Each row is a point on a landscape with many peaks, with its height.
A climber steps from a point to the highest of its 3 nearest points, and stops where none of them is higher. Distance is the straight distance between rows; heights are no part of it.
j_996: 3  -8  -6  21  -5  40  -5  20  9  -17  10  22  40  27  5  20  -10  3  33  6  -9  12  8  -29  34  4  height 5.53
j_988: 14  34  -26  -13  -23  16  -38  10  -12  13  32  -21  19  24  9  5  2  11  -2  10  38  50  6  -67  24  45  height 6.00
j_962: 2  -10  3  17  19  24  -17  1  52  5  -19  25  34  43  15  5  3  -10  37  -1  -15  -10  -9  -16  42  -22  height 5.55
j_549: -16  20  -52  -10  12  -24  -27  19  -46  24  -3  -22  -39  -25  -25  -17  -34  60  -22  -31  -9  15  -19  -35  -44  46  height 5.48
j_524: 1  2  18  1  77  -39  1  -31  18  39  -20  -14  -33  13  -28  -22  -23  -1  10  -48  -23  -40  -9  3  -7  -22  height 4.61
j_208: 17  3  53  -13  14  7  17  -22  9  5  2  17  -2  18  0  -2  24  -33  0  15  2  -16  -4  22  15  -23  height 4.48
j_310: -6  24  -14  -13  -57  1  -10  22  -21  -9  15  -51  -34  -66  10  -25  12  10  -51  22  39  36  -15  25  -35  44  height 3.04
j_235: -12  20  -52  -9  20  8  -23  23  -29  15  -2  -7  -24  -19  -11  -11  -15  52  -9  -33  13  28  -8  -45  -18  40  height 5.54
j_10: -7  12  23  13  28  -9  -8  -1  70  -12  -18  26  19  26  24  21  21  -7  42  2  5  -54  -13  12  28  -46  height 5.70
j_719: -13  -12  -11  13  40  -13  2  -6  65  -2  -32  31  21  16  1  -4  16  1  28  -35  -23  -41  -20  3  23  -33  height 5.00
j_794: -21  -45  -78  11  -6  34  18  46  19  -25  9  19  10  -20  5  -31  -12  41  33  -3  -7  -8  16  -12  16  22  height 3.24
j_958: 22  -20  35  8  -11  -14  15  -12  -8  -14  -34  18  25  -34  6  4  -5  -62  -11  19  12  -1  -20  69  -21  -21  height 4.46
j_32: 27  26  14  3  3  17  -24  8  -12  18  14  16  9  47  -6  6  -1  -4  2  -1  10  36  7  -43  21  3  height 5.79
j_181: -18  -13  -43  14  17  24  2  22  -18  0  -2  15  -1  -20  -10  -4  -13  41  18  -22  -4  8  8  -26  -11  21  height 3.75
j_536: -22  -4  -40  23  -19  47  0  46  16  -47  14  -7  -11  -33  1  -21  -3  63  24  22  2  22  17  -12  23  28  height 4.92
j_194: 57  25  71  4  -16  -5  -18  -8  3  18  37  10  19  35  -1  1  9  -8  -19  27  13  43  25  -21  48  -20  height 4.75
j_903: -12  -24  21  -17  -16  9  19  2  -7  -12  -35  0  7  -30  6  12  11  -38  7  27  1  -17  -19  54  -25  -9  height 4.56
j_416: 0  30  -32  -35  -33  -38  -18  -3  -41  39  49  -35  -25  -53  -9  -19  -4  24  -70  -28  16  25  -6  -4  -45  48  height 3.50
j_253: -13  34  -18  -7  -13  12  -12  29  -18  -14  17  -25  -22  -49  3  -4  2  54  -17  19  20  24  -5  -15  -8  47  height 4.99
j_371: -23  -29  -55  12  -26  14  5  8  -16  -13  50  -6  1  54  14  -4  14  37  8  -22  -15  -2  37  -67  29  19  height 6.05
j_487: 31  38  35  -18  -31  11  -9  16  -19  3  39  -4  14  5  2  16  19  -3  -8  30  31  28  14  -19  6  23  height 0.91
j_269: -4  3  36  -7  -4  17  28  2  21  -3  -7  26  5  1  9  28  19  -24  18  33  0  -19  -14  29  3  -12  height 4.71
j_733: -22  -1  17  -6  37  -32  18  -7  51  -3  -46  12  -12  2  15  11  23  -6  24  -19  -16  -64  -24  31  4  -43  height 4.37
j_71: -24  25  -11  -8  -19  16  11  25  -22  -28  3  -29  -37  -58  -7  -13  -3  45  -19  36  10  11  0  14  -26  31  height 3.45
j_247: 28  8  23  10  -11  34  -23  17  3  2  17  7  31  45  9  17  3  7  27  33  3  11  2  -36  40  1  height 5.30
j_297: -3  -1  -13  19  15  28  -16  -9  -3  -3  -1  22  16  52  -3  5  -10  -1  20  -11  -8  16  10  -55  24  -4  height 6.12
j_593: -5  -16  -26  15  2  37  14  20  15  -12  -7  38  31  17  3  11  -8  11  20  -6  -13  1  -7  -16  16  -5  height 5.51
j_976: 18  8  47  -10  13  -1  19  -25  34  -5  -15  7  7  6  19  -4  35  -44  7  13  15  -25  -18  39  13  -23  height 4.32
j_79: 1  10  0  -20  -18  -50  -5  0  -50  36  21  -8  -30  -10  -23  -9  3  14  -48  -24  1  20  -3  -8  -46  24  height 5.65
j_444: -4  -21  -39  16  -33  48  -12  19  4  -30  22  -25  39  30  31  20  7  25  15  16  2  20  28  -43  32  15  height 3.69
j_22: -22  1  -14  -15  9  -18  -5  7  -49  30  -3  -12  -38  -11  -28  0  -23  25  -31  -24  -20  -5  -12  -5  -47  32  height 5.71
j_664: 27  -9  -7  11  -22  -57  -4  -36  -45  8  -4  -6  3  -27  -27  0  -3  -33  -52  -22  4  43  0  34  -34  -11  height 5.13
j_658: 9  -15  30  -9  2  -15  22  -20  -32  4  -7  10  -8  -11  -9  -2  -2  -35  -25  -9  -4  4  -6  36  -32  -8  height 3.70
j_223: 29  34  46  -2  -18  -19  -8  -17  -1  26  42  16  1  24  -2  5  20  -17  -44  1  21  45  22  -17  23  -9  height 3.91
j_572: -34  -23  -42  -8  -5  -10  23  8  -31  -5  -26  -12  -33  -45  -18  6  -33  57  13  -8  -41  -33  -2  10  -41  35  height 0.60
j_519: 26  50  12  -31  -29  4  -32  23  -3  20  57  -18  8  -24  5  -11  13  19  -22  13  40  36  9  -33  2  48  height 3.26
j_951: -42  40  4  -2  -55  42  -1  35  7  -46  10  -35  -58  -57  -6  -25  13  34  -14  50  19  43  2  11  0  32  height 2.26
j_126: -29  -5  -24  -8  -26  -2  9  11  -38  -31  -13  -44  -47  -59  -14  -16  -13  41  -12  26  -3  -6  -12  29  -31  35  height 0.90
j_948: -10  -12  -37  18  -8  42  -1  11  -5  -15  9  14  22  19  8  2  -2  11  24  -1  2  14  5  -43  17  19  height 5.72
j_461: -13  -40  -47  10  -33  40  19  10  5  -23  29  12  34  45  24  4  1  8  24  0  -15  -16  26  -39  33  5  height 4.35
j_352: 17  9  -8  -11  -39  -22  -5  -4  -47  13  13  -5  10  -35  -5  2  7  -27  -54  -1  23  45  21  21  -39  9  height 4.73
j_63: 15  4  -4  17  18  28  -26  -19  -9  9  5  -1  20  64  10  5  -8  -16  4  2  0  27  11  -55  41  -8  height 6.28
j_168: 34  -7  25  13  -16  -42  0  -29  -29  4  5  13  17  -20  -15  -1  12  -41  -63  -16  4  46  3  44  -24  -22  height 4.49
j_656: -6  -15  -27  14  18  23  -12  -31  -4  5  4  -5  -11  76  6  -7  7  -13  8  -22  -11  10  5  -61  51  1  height 6.09
j_933: 18  12  43  4  54  -31  4  -50  11  31  7  -3  -26  12  -13  -29  5  -27  -16  -21  -6  -28  16  11  4  -33  height 1.56
j_576: 21  -36  9  11  13  -58  8  -38  -10  11  -17  -10  -22  -16  -23  -20  -28  -48  -26  -34  -15  -26  -31  55  -26  -8  height 2.25
j_775: -34  -18  8  -1  44  -42  5  4  49  1  -55  -1  -18  4  8  20  7  5  21  -40  -29  -72  -19  29  2  -55  height 4.08
j_662: 6  8  -20  -15  -52  -34  -8  -4  -43  -1  20  -35  -4  -65  -6  -23  8  4  -60  -1  30  41  -2  12  -48  33  height 4.85
j_533: 5  4  35  -8  37  -23  11  -31  -18  31  3  4  -31  13  -25  -17  -3  -18  -22  -22  -14  -8  2  16  -14  -7  height 5.22
j_602: -18  -12  15  -26  -2  13  35  4  -6  -2  -19  12  1  -17  6  22  13  -13  4  17  -3  -21  1  35  -25  -13  height 4.62
j_73: 17  6  51  -12  13  -5  6  -21  54  -7  -7  12  20  22  23  3  27  -32  29  27  7  -36  -18  28  27  -31  height 4.27
j_913: 18  -13  30  -6  19  -19  18  -40  -3  8  -12  1  -7  4  -10  -11  5  -44  -31  -14  -4  -5  -7  42  -11  -25  height 2.38
j_412: 5  11  51  3  -24  36  5  12  28  -15  4  14  38  11  20  44  19  -13  31  60  -4  -5  3  12  28  -16  height 5.25
j_187: -25  -57  -68  6  -21  35  17  20  7  -21  34  14  16  27  31  -20  -4  21  35  -17  -7  -23  34  -27  25  21  height 3.94
j_993: -45  -51  -12  -1  -8  -57  24  -2  16  -17  -72  -13  -39  -18  -15  27  -33  -22  22  -22  -34  -65  -37  47  -28  -17  height 1.18
j_335: -22  -23  -12  -9  -10  -3  21  -5  -38  -9  -21  -22  -20  -49  -14  5  -18  0  -4  13  -14  -22  -9  31  -34  25  height 0.23
j_799: -15  -5  28  -13  43  -44  9  -21  38  14  -40  -11  -17  -1  1  6  12  -15  8  -33  -20  -67  -20  40  -8  -36  height 3.63
j_846: 38  22  64  -2  3  -18  -1  -43  9  10  31  10  0  22  -8  -15  25  -26  -33  14  3  17  27  -3  42  -32  height 3.12
j_206: -24  -28  -88  19  -2  21  -4  43  3  -31  5  4  -14  -30  0  -40  -16  62  8  -13  -7  5  20  -24  -1  38  height 3.20
j_432: -18  -17  -27  18  30  11  3  4  34  -8  -23  36  8  18  -10  -5  -2  3  31  -35  -30  -16  -12  -14  23  -12  height 5.41
j_669: -13  -30  13  -4  42  -47  7  -28  -20  31  -27  -20  -36  6  -44  -3  -39  -5  -11  -44  -45  -45  -19  17  -37  8  height 2.14
j_795: 0  4  -33  4  31  15  -7  4  -14  23  1  15  -14  31  -19  -4  -13  10  2  -27  -4  26  -1  -47  5  -2  height 5.78
j_221: -24  -30  -51  12  9  24  -1  7  9  -3  0  22  15  35  -5  -3  -5  5  27  -31  -13  -4  10  -24  12  2  height 5.47
j_739: 7  8  34  -13  -5  20  11  5  -8  -4  16  15  11  3  0  21  12  -7  3  30  2  6  4  4  5  1  height 4.84
j_941: 8  17  3  1  55  -5  -15  -5  -9  30  1  15  -24  36  -32  -18  -14  0  -16  -32  1  23  1  -31  4  0  height 5.06
j_92: -35  -32  -8  -13  2  -16  22  4  -35  9  -24  -2  -24  -9  -20  14  -21  12  9  -16  -45  -32  -29  26  -35  11  height 0.15
j_394: 0  32  18  -9  -22  22  -2  27  -11  -27  27  -24  -14  -40  17  9  13  32  2  40  40  18  8  -2  -8  34  height 4.12
j_212: -19  1  12  -3  13  1  7  13  50  -8  -30  34  5  14  15  28  19  -4  35  -6  -15  -43  -16  13  21  -42  height 5.50
j_113: -3  37  -28  -19  3  3  -15  28  -41  10  12  -11  -28  -25  -6  -8  -7  48  -28  -8  18  22  -5  -29  -27  35  height 5.63
j_950: -24  1  -54  1  1  14  -5  -17  -24  5  18  -8  -17  65  -12  -11  7  14  8  -34  -4  31  23  -85  22  18  height 5.99
j_347: -7  0  -39  9  -20  22  -11  -12  -20  -3  46  -21  10  80  16  12  14  18  -15  -9  -18  27  31  -72  31  5  height 6.08
j_105: 2  1  13  -4  53  -22  0  -29  -16  47  -10  -6  -42  26  -31  -13  -24  5  -20  -43  -21  -9  -5  3  -22  -9  height 5.43
j_426: 6  0  1  19  27  27  -10  -21  21  6  -6  8  18  55  6  -5  -7  -15  23  1  -14  -6  -4  -25  48  -18  height 5.83
j_538: 5  20  7  -23  -18  -38  -9  4  -47  23  18  -9  -16  -9  -12  -8  2  -8  -58  -25  8  27  16  5  -29  10  height 5.46
j_928: 37  -6  33  33  4  -44  3  -55  1  -2  -1  2  7  -11  -18  -12  3  -50  -52  -23  -5  29  6  40  -17  -41  height 3.73
j_605: -3  -21  30  -7  33  -27  12  -26  22  3  -27  -9  -6  2  -4  2  10  -34  0  -19  -19  -46  -23  48  -18  -33  height 3.67
j_898: -18  5  -3  -20  -12  27  21  16  -15  -19  0  -4  -15  -50  -2  -7  -1  28  11  35  -3  -1  6  24  -21  17  height 4.24
j_630: 28  12  50  3  22  -25  14  -56  6  3  14  2  6  -2  0  -23  13  -40  -24  -3  2  3  24  24  15  -42  height 2.67
j_415: 23  -37  11  5  3  -50  6  -21  -11  -2  -46  -3  7  -25  -13  -8  -29  -51  -15  -17  -7  -8  -27  62  -37  -12  height 3.71
j_117: 3  13  -22  22  -20  49  -14  39  2  -32  21  -3  11  -15  11  7  -5  40  26  28  13  26  11  -37  13  29  height 5.20
j_72: -36  20  -30  -8  -48  7  0  31  -18  -33  -18  -58  -60  -58  -21  -31  -2  38  -39  41  -4  34  -14  29  -25  44  height 1.21
j_45: 2  -5  32  -16  -22  35  26  10  -4  -18  7  3  17  -38  11  13  14  -26  19  45  23  -2  -2  35  -16  3  height 4.54
j_366: 24  24  12  9  27  -1  -25  -17  -4  30  1  13  -2  50  -5  -17  -5  -10  -9  -14  4  36  14  -44  30  -5  height 4.87
j_226: -5  3  13  10  -23  39  11  25  22  -19  8  13  24  -13  21  28  9  15  34  50  -2  -14  8  -5  6  11  height 5.27
j_81: 0  14  25  -16  -14  22  19  11  -9  -15  14  -5  -1  -33  4  15  22  -2  8  38  21  16  3  22  -18  14  height 4.64
j_342: 12  -21  9  9  -34  -10  5  10  -46  -11  -21  -15  16  -74  -22  0  -25  -27  -8  31  18  20  -11  63  -52  12  height 3.51
j_463: -1  -20  14  -14  34  -39  20  -28  1  23  -29  -18  -36  8  -24  -2  -18  -18  -4  -30  -34  -42  -27  39  -26  -2  height 2.45
j_358: -30  -2  -19  -9  -11  18  24  26  4  -14  -11  10  -2  -54  -2  3  -4  43  24  23  -18  -17  5  20  -17  5  height 3.64
j_363: 32  -2  41  -4  8  -13  24  -34  -9  -2  -2  9  17  -10  -6  -11  21  -48  -33  -12  0  16  8  43  -4  -27  height 2.83
j_616: 10  9  25  -10  18  -28  3  -13  -29  31  16  3  -31  22  -26  -13  -10  -12  -50  -33  -18  18  1  2  -27  -4  height 3.40
j_740: -27  -23  -45  2  26  10  12  23  -8  8  -26  21  -14  -20  -24  6  -30  46  11  -29  -34  -11  1  -11  -25  11  height 3.86
j_689: -27  28  -30  -14  -19  7  -3  32  -33  -3  9  -34  -40  -51  5  -15  -4  56  -27  18  13  14  -11  5  -28  42  height 4.23
j_844: 2  -27  21  -16  -1  8  21  2  -24  -9  -18  1  8  -29  -3  7  3  -33  -7  25  8  14  -1  45  -31  1  height 4.50
j_850: 10  35  -8  3  -39  32  -36  26  9  -15  38  -34  26  6  30  11  0  28  5  36  36  49  11  -39  19  45  height 5.44
j_745: 41  8  71  6  21  -16  -3  -58  37  11  7  7  26  25  20  -11  22  -32  15  26  10  -27  13  12  55  -42  height 2.69
j_915: -14  -17  -58  24  -34  47  -6  42  11  -40  30  -6  -2  -8  21  -23  0  42  19  5  12  23  24  -30  33  35  height 5.35
j_302: -8  -12  -4  23  -19  13  -3  26  66  -20  -24  34  34  33  32  30  11  -10  45  2  -22  -35  -1  6  45  -49  height 5.58
j_35: -8  -2  -7  -6  42  -34  -5  -3  -37  38  -4  -5  -43  12  -43  -8  -29  20  -32  -41  -20  -7  -20  -17  -41  10  height 5.67
j_354: -6  6  -60  14  -3  32  -8  25  -6  -25  21  -11  -3  -12  3  -2  -2  36  13  -7  12  29  7  -47  19  44  height 5.73
j_54: -4  -6  26  -10  60  -35  11  -43  23  19  -24  -19  -16  13  -7  -8  1  -19  -7  -38  -16  -57  -23  27  -15  -41  height 5.34
j_456: -1  2  11  19  77  -9  -22  -52  34  33  -27  -3  -17  20  -16  -31  -15  -11  24  -48  -6  -35  9  -22  24  -41  height 1.90
j_972: 31  13  41  1  -12  30  -5  21  14  0  19  6  39  38  14  25  7  -4  18  40  1  13  5  -14  25  -4  height 5.19
j_25: -40  -5  0  -1  18  -30  13  26  59  -23  -44  34  -2  9  9  19  17  5  37  -16  -9  -56  -7  38  9  -49  height 5.02
j_469: 13  -6  0  -3  -23  -59  0  -18  -53  20  11  -8  -21  -12  -22  6  -9  -16  -65  -18  3  29  5  21  -42  0  height 5.49
j_779: 12  16  14  -5  -8  37  -1  29  2  -8  17  12  20  -3  4  19  6  18  27  33  2  9  4  -13  4  14  height 5.08
j_907: -8  -25  26  -23  14  -18  19  -21  -6  8  -36  -4  -7  3  -13  4  -4  -26  -6  -9  -18  -36  -27  47  -30  -6  height 3.07
j_197: 20  -23  16  8  30  -62  7  -43  -23  19  -1  -20  -36  7  -26  -28  -18  -34  -47  -42  -18  -8  -4  33  -31  -11  height 3.15
j_974: 24  24  -16  -12  -20  9  -43  -4  -22  29  17  -21  21  54  11  3  -6  -18  -10  9  24  53  23  -61  26  18  height 6.07
j_773: 8  28  -1  -27  -41  -38  4  -7  -38  11  37  -21  -3  -41  0  -1  18  -9  -62  -11  29  39  12  11  -31  32  height 5.11
j_141: -30  -15  -22  -8  -1  5  26  19  -19  -13  -28  -10  -20  -47  -9  3  -21  45  10  12  -22  -20  -4  19  -22  14  height 1.91
j_961: -6  -2  50  -11  -4  -3  19  -2  51  -18  -26  24  16  13  26  22  40  -37  28  29  7  -48  -29  27  31  -42  height 4.21
j_876: 48  14  68  -6  5  -13  11  -46  19  0  22  8  10  13  14  -18  22  -43  -17  19  14  -7  12  24  39  -41  height 2.81
j_829: -30  -9  -43  2  3  13  -4  -25  -17  6  29  -6  -14  77  -1  -6  0  17  4  -37  -16  6  23  -81  34  8  height 6.03
j_628: 45  41  33  -8  -27  7  -35  13  -5  27  39  -7  31  40  10  8  -3  -11  -17  32  23  56  11  -50  29  7  height 2.84
j_399: 38  59  6  -21  -35  -5  -39  11  -4  43  57  -8  31  7  7  -2  5  7  -30  11  29  55  18  -46  9  30  height 2.93
j_306: -40  -31  -17  -17  -6  -6  35  4  0  -2  -40  0  -5  -36  -1  20  -12  0  12  19  -22  -43  -7  36  -27  -11  height 4.03
j_474: 26  0  60  -14  -14  7  10  -19  39  -17  -10  23  36  17  30  18  28  -64  18  41  25  -16  -13  46  27  -32  height 4.22
j_55: -23  21  -7  5  -12  34  3  33  -7  -26  15  -6  -13  -45  1  -6  4  57  11  25  8  11  5  -12  -8  25  height 4.20
j_48: -15  -2  17  -11  21  13  23  2  -1  8  -11  23  -4  -3  -9  18  -1  0  9  -1  -16  -17  -6  12  -14  -2  height 4.88
j_261: 3  12  0  -10  15  8  0  22  -17  17  2  18  -10  2  -13  4  -5  16  3  -10  3  13  -7  -19  -13  12  height 5.42
j_944: 49  14  37  16  9  8  -36  -17  5  17  14  -5  12  55  5  -12  -5  -13  -1  20  7  31  14  -35  44  -18  height 5.23
j_808: 15  17  6  27  -36  59  -27  45  21  -37  24  -6  35  -18  32  25  -1  30  31  59  12  13  23  -11  28  17  height 4.11
j_28: 34  52  11  -17  -44  6  -44  20  -2  24  53  -17  33  12  27  7  9  14  -24  23  44  45  13  -49  11  36  height 2.96
j_818: 33  25  43  10  32  4  -25  -19  16  20  2  13  10  40  -7  -6  -9  -12  8  13  -2  2  -3  -13  38  -10  height 4.66
j_102: 6  8  19  -25  0  -8  18  6  -37  10  -1  0  -13  -5  -6  6  8  1  -24  8  18  13  -2  12  -30  15  height 2.82
j_99: -35  -42  -1  -15  2  -47  24  -12  2  -4  -60  -15  -26  -9  -2  22  -12  -30  17  -13  -35  -62  -48  56  -31  -6  height 1.97
j_176: -3  -11  -14  28  50  -2  -22  -36  64  6  -10  9  19  45  16  -11  3  -15  47  -15  -1  -47  8  -23  54  -48  height 1.99
j_615: 10  13  27  3  54  -29  0  -33  51  12  -23  6  0  23  15  -7  8  -17  39  -6  4  -57  -7  7  24  -50  height 2.68
j_377: -25  -20  -29  6  1  20  10  28  29  -3  -19  46  28  -5  2  14  -6  14  39  -8  -20  -34  2  -5  8  -4  height 5.05
j_874: -19  -34  -28  21  -12  19  7  -4  43  -5  -5  18  30  65  15  5  1  -15  28  -27  -24  -30  2  -31  47  -17  height 5.26
j_527: 25  -11  19  11  10  -50  8  -48  -31  13  3  -7  -15  -6  -26  -20  1  -31  -56  -39  -14  16  14  38  -27  -28  height 4.00
j_30: -17  -9  -69  10  11  29  3  6  -22  -19  12  12  1  21  6  -9  -7  30  10  -30  5  25  22  -51  5  22  height 5.87
j_579: 6  0  14  17  -7  41  -1  20  27  -12  3  36  35  19  9  26  -2  2  43  25  -13  0  0  -12  21  -2  height 5.38
j_127: 24  9  41  2  47  2  5  -36  35  20  2  10  -3  24  10  -19  20  -24  18  0  0  -30  -8  7  39  -30  height 2.97
j_525: -16  3  -67  -3  16  3  -14  8  -35  5  14  3  -12  33  -6  -7  -7  12  -13  -37  7  38  18  -68  4  29  height 5.92
j_449: 30  21  24  10  -28  35  -22  23  -3  -8  18  -24  37  23  15  29  11  15  11  40  23  38  15  -38  32  12  height 5.07
j_622: -21  8  -13  -18  1  -8  2  10  -47  2  -1  -18  -30  -31  -17  0  -9  34  -21  1  2  3  -4  -5  -39  29  height 5.93
j_587: 1  3  -4  18  85  -31  -23  -42  49  29  -26  1  4  19  4  -24  -8  -24  53  -29  6  -51  9  -16  27  -54  height 2.34
j_446: -2  -18  -24  37  57  -3  -23  -67  38  13  1  -18  -3  56  4  -27  -3  -22  33  -26  -6  -29  23  -39  51  -37  height 1.80
j_293: -27  -63  -56  13  -38  17  14  39  36  -17  15  24  25  43  41  1  10  -6  41  -13  -7  -46  18  -8  36  -33  height 2.40
j_34: 6  12  29  -9  40  -3  17  -21  23  9  -11  8  -9  13  -1  -7  0  -8  13  -12  -14  -30  -13  17  1  -25  height 3.82
j_731: 39  -32  24  30  -5  -55  -2  -23  -16  3  -26  2  13  -35  -34  -2  -34  -44  -28  -22  -14  11  -20  74  -43  -21  height 2.87
j_396: -19  -41  5  -12  1  -23  18  -7  11  -4  -60  -5  -2  -16  8  23  1  -47  13  1  -7  -38  -40  59  -19  -25  height 2.60
j_382: 2  26  28  5  -39  45  7  26  12  -37  34  -14  4  -30  25  18  17  15  29  60  22  11  11  4  5  30  height 3.81
j_793: -11  -46  -4  -2  -22  -20  2  2  -17  -2  -59  -7  4  -61  -8  20  -37  -42  15  22  -5  -27  -28  70  -41  -2  height 2.37
j_521: -4  11  17  -9  68  -38  -6  -36  39  37  -23  -11  -12  7  1  -15  1  -21  22  -26  6  -63  -2  12  3  -48  height 2.85
j_262: 8  50  -13  -28  -30  -13  -21  8  -25  35  54  -13  -10  -30  7  -13  11  21  -50  -7  35  37  -1  -19  -24  40  height 3.59
j_841: -7  11  -57  10  -12  22  -7  11  -27  -7  16  -1  12  15  10  1  3  31  13  -12  7  31  8  -54  10  30  height 5.82
j_82: 3  19  -10  32  -51  51  -37  41  28  -51  22  -33  20  -19  28  11  -4  44  20  46  22  45  23  -31  23  46  height 4.63
j_956: 26  15  35  -11  0  -20  13  -15  -27  15  18  13  -6  4  -13  -4  12  -20  -43  -8  12  24  11  6  -11  -10  height 2.19
j_88: 13  37  -13  -2  -11  16  -15  29  -15  -6  30  -6  -6  -8  -1  3  2  38  6  12  24  36  -3  -38  -6  31  height 4.25
j_299: -11  -25  -22  15  2  8  -2  25  64  -13  -24  41  30  27  17  8  3  2  40  -33  -21  -33  -11  -5  28  -35  height 4.82
j_637: -11  3  -28  -5  -40  -16  -2  24  -40  -21  0  -55  -34  -60  -4  -24  -6  10  -40  30  37  29  -8  30  -36  41  height 1.96
j_38: -11  -18  -5  24  12  -20  -16  20  75  -24  -29  30  26  29  28  19  21  5  48  -9  -2  -54  -10  17  32  -68  height 6.21
j_692: -4  -14  -1  -16  -15  -30  14  -10  -58  2  0  -16  -15  -29  -13  -1  -5  -4  -33  1  3  12  -3  16  -54  14  height 3.49
j_174: -10  2  3  -3  -33  14  5  4  -32  -30  0  -31  -11  -58  5  -12  4  2  -21  44  39  24  3  27  -33  24  height 1.15
j_167: 2  -19  2  -16  -17  -10  19  1  -42  -7  -12  -7  -1  -42  -15  -5  -6  -24  -27  15  25  14  -1  34  -42  0  height 4.04
j_657: 20  38  28  -23  -15  -5  -3  15  -30  16  37  9  6  5  8  6  19  -7  -19  14  29  23  10  -13  -7  6  height 1.17
j_497: -32  -1  -54  2  0  8  -5  35  -26  -5  -4  -17  -40  -45  -11  -17  -25  76  -11  -10  -7  14  2  -21  -20  43  height 5.12
j_489: 29  -11  38  17  25  -37  5  -65  6  9  -6  -2  7  -9  2  -24  1  -52  -26  -18  1  -12  9  50  -6  -40  height 3.11
j_64: -7  2  10  3  17  14  6  17  27  -3  -20  36  13  14  -5  15  5  -2  32  1  -21  -15  -13  -4  13  -16  height 5.24
j_276: 2  -18  38  -15  -21  22  24  1  22  -24  -23  20  30  -10  19  37  27  -60  21  36  28  -14  -14  50  3  -23  height 4.14
j_804: -25  20  -19  -19  -54  -13  -7  14  -26  -14  4  -58  -55  -66  -8  -33  4  22  -56  22  19  26  -19  23  -33  49  height 2.15
j_826: -13  -3  15  -2  -14  19  9  27  46  -16  -20  47  25  -5  17  30  4  1  38  27  -14  -33  -8  17  20  -27  height 5.31
j_528: 1  12  -36  8  -10  25  -20  -3  -13  -4  14  -11  16  65  23  19  0  5  4  2  9  43  21  -60  29  13  height 6.13
j_544: -26  -25  -49  3  0  11  20  33  12  -11  -4  28  5  -28  -6  -1  -19  44  30  -13  -16  -23  3  1  -17  1  height 4.29
j_349: 41  -2  40  36  -8  -56  -2  -28  1  -6  -30  22  35  -55  -30  11  -16  -44  -27  -6  -25  17  -23  76  -39  -27  height 2.29
j_952: -3  -33  -27  18  -29  36  -2  29  36  -18  5  14  46  14  27  20  0  3  42  14  -17  -21  19  -19  35  -3  height 4.93
j_688: -6  -9  -17  27  35  15  -13  -21  7  13  -2  15  -9  47  -13  -11  -15  -9  12  -28  -11  14  0  -43  29  -2  height 5.95
j_433: -5  26  -8  -28  -30  -9  -13  14  -27  -2  28  -32  -28  -47  4  -21  16  19  -48  2  30  32  -6  5  -30  42  height 4.13
j_228: -35  -14  -18  3  19  -8  9  21  24  15  -45  20  -14  -5  -6  13  -9  15  19  -40  -42  -44  -18  19  -13  -24  height 3.41
j_502: 15  11  36  19  -6  33  -6  2  43  -7  -3  22  41  34  19  24  9  -10  35  32  -6  -19  -9  -2  35  -27  height 5.37
j_873: 12  -17  13  -9  37  -54  9  -49  13  14  -33  -22  -19  0  -11  -4  -5  -35  -12  -37  -16  -41  -20  46  -32  -31  height 2.89
j_441: 4  -24  -32  24  -33  49  -8  29  18  -38  22  0  52  10  34  12  -4  28  36  24  3  13  24  -22  27  11  height 4.15
j_924: -22  -11  -58  5  11  13  10  38  -7  -8  -9  1  -15  -40  -8  -16  -36  62  14  -11  -26  -14  13  -5  -19  26  height 4.07
j_882: 9  34  -27  -13  -5  -4  -28  10  -27  28  23  -3  14  22  -5  1  -5  1  -11  -12  30  45  -3  -67  1  26  height 5.94
j_494: 25  17  60  -16  -14  14  19  -11  -4  -3  27  14  14  16  -7  8  23  -41  -14  23  15  10  5  14  15  -15  height 4.53

For each start below, name the point where the climber stops.
j_733 => j_38
j_276 => j_63
j_961 => j_63
j_197 => j_622
j_474 => j_63
j_775 => j_38
j_456 => j_622
j_616 => j_622
j_972 => j_63
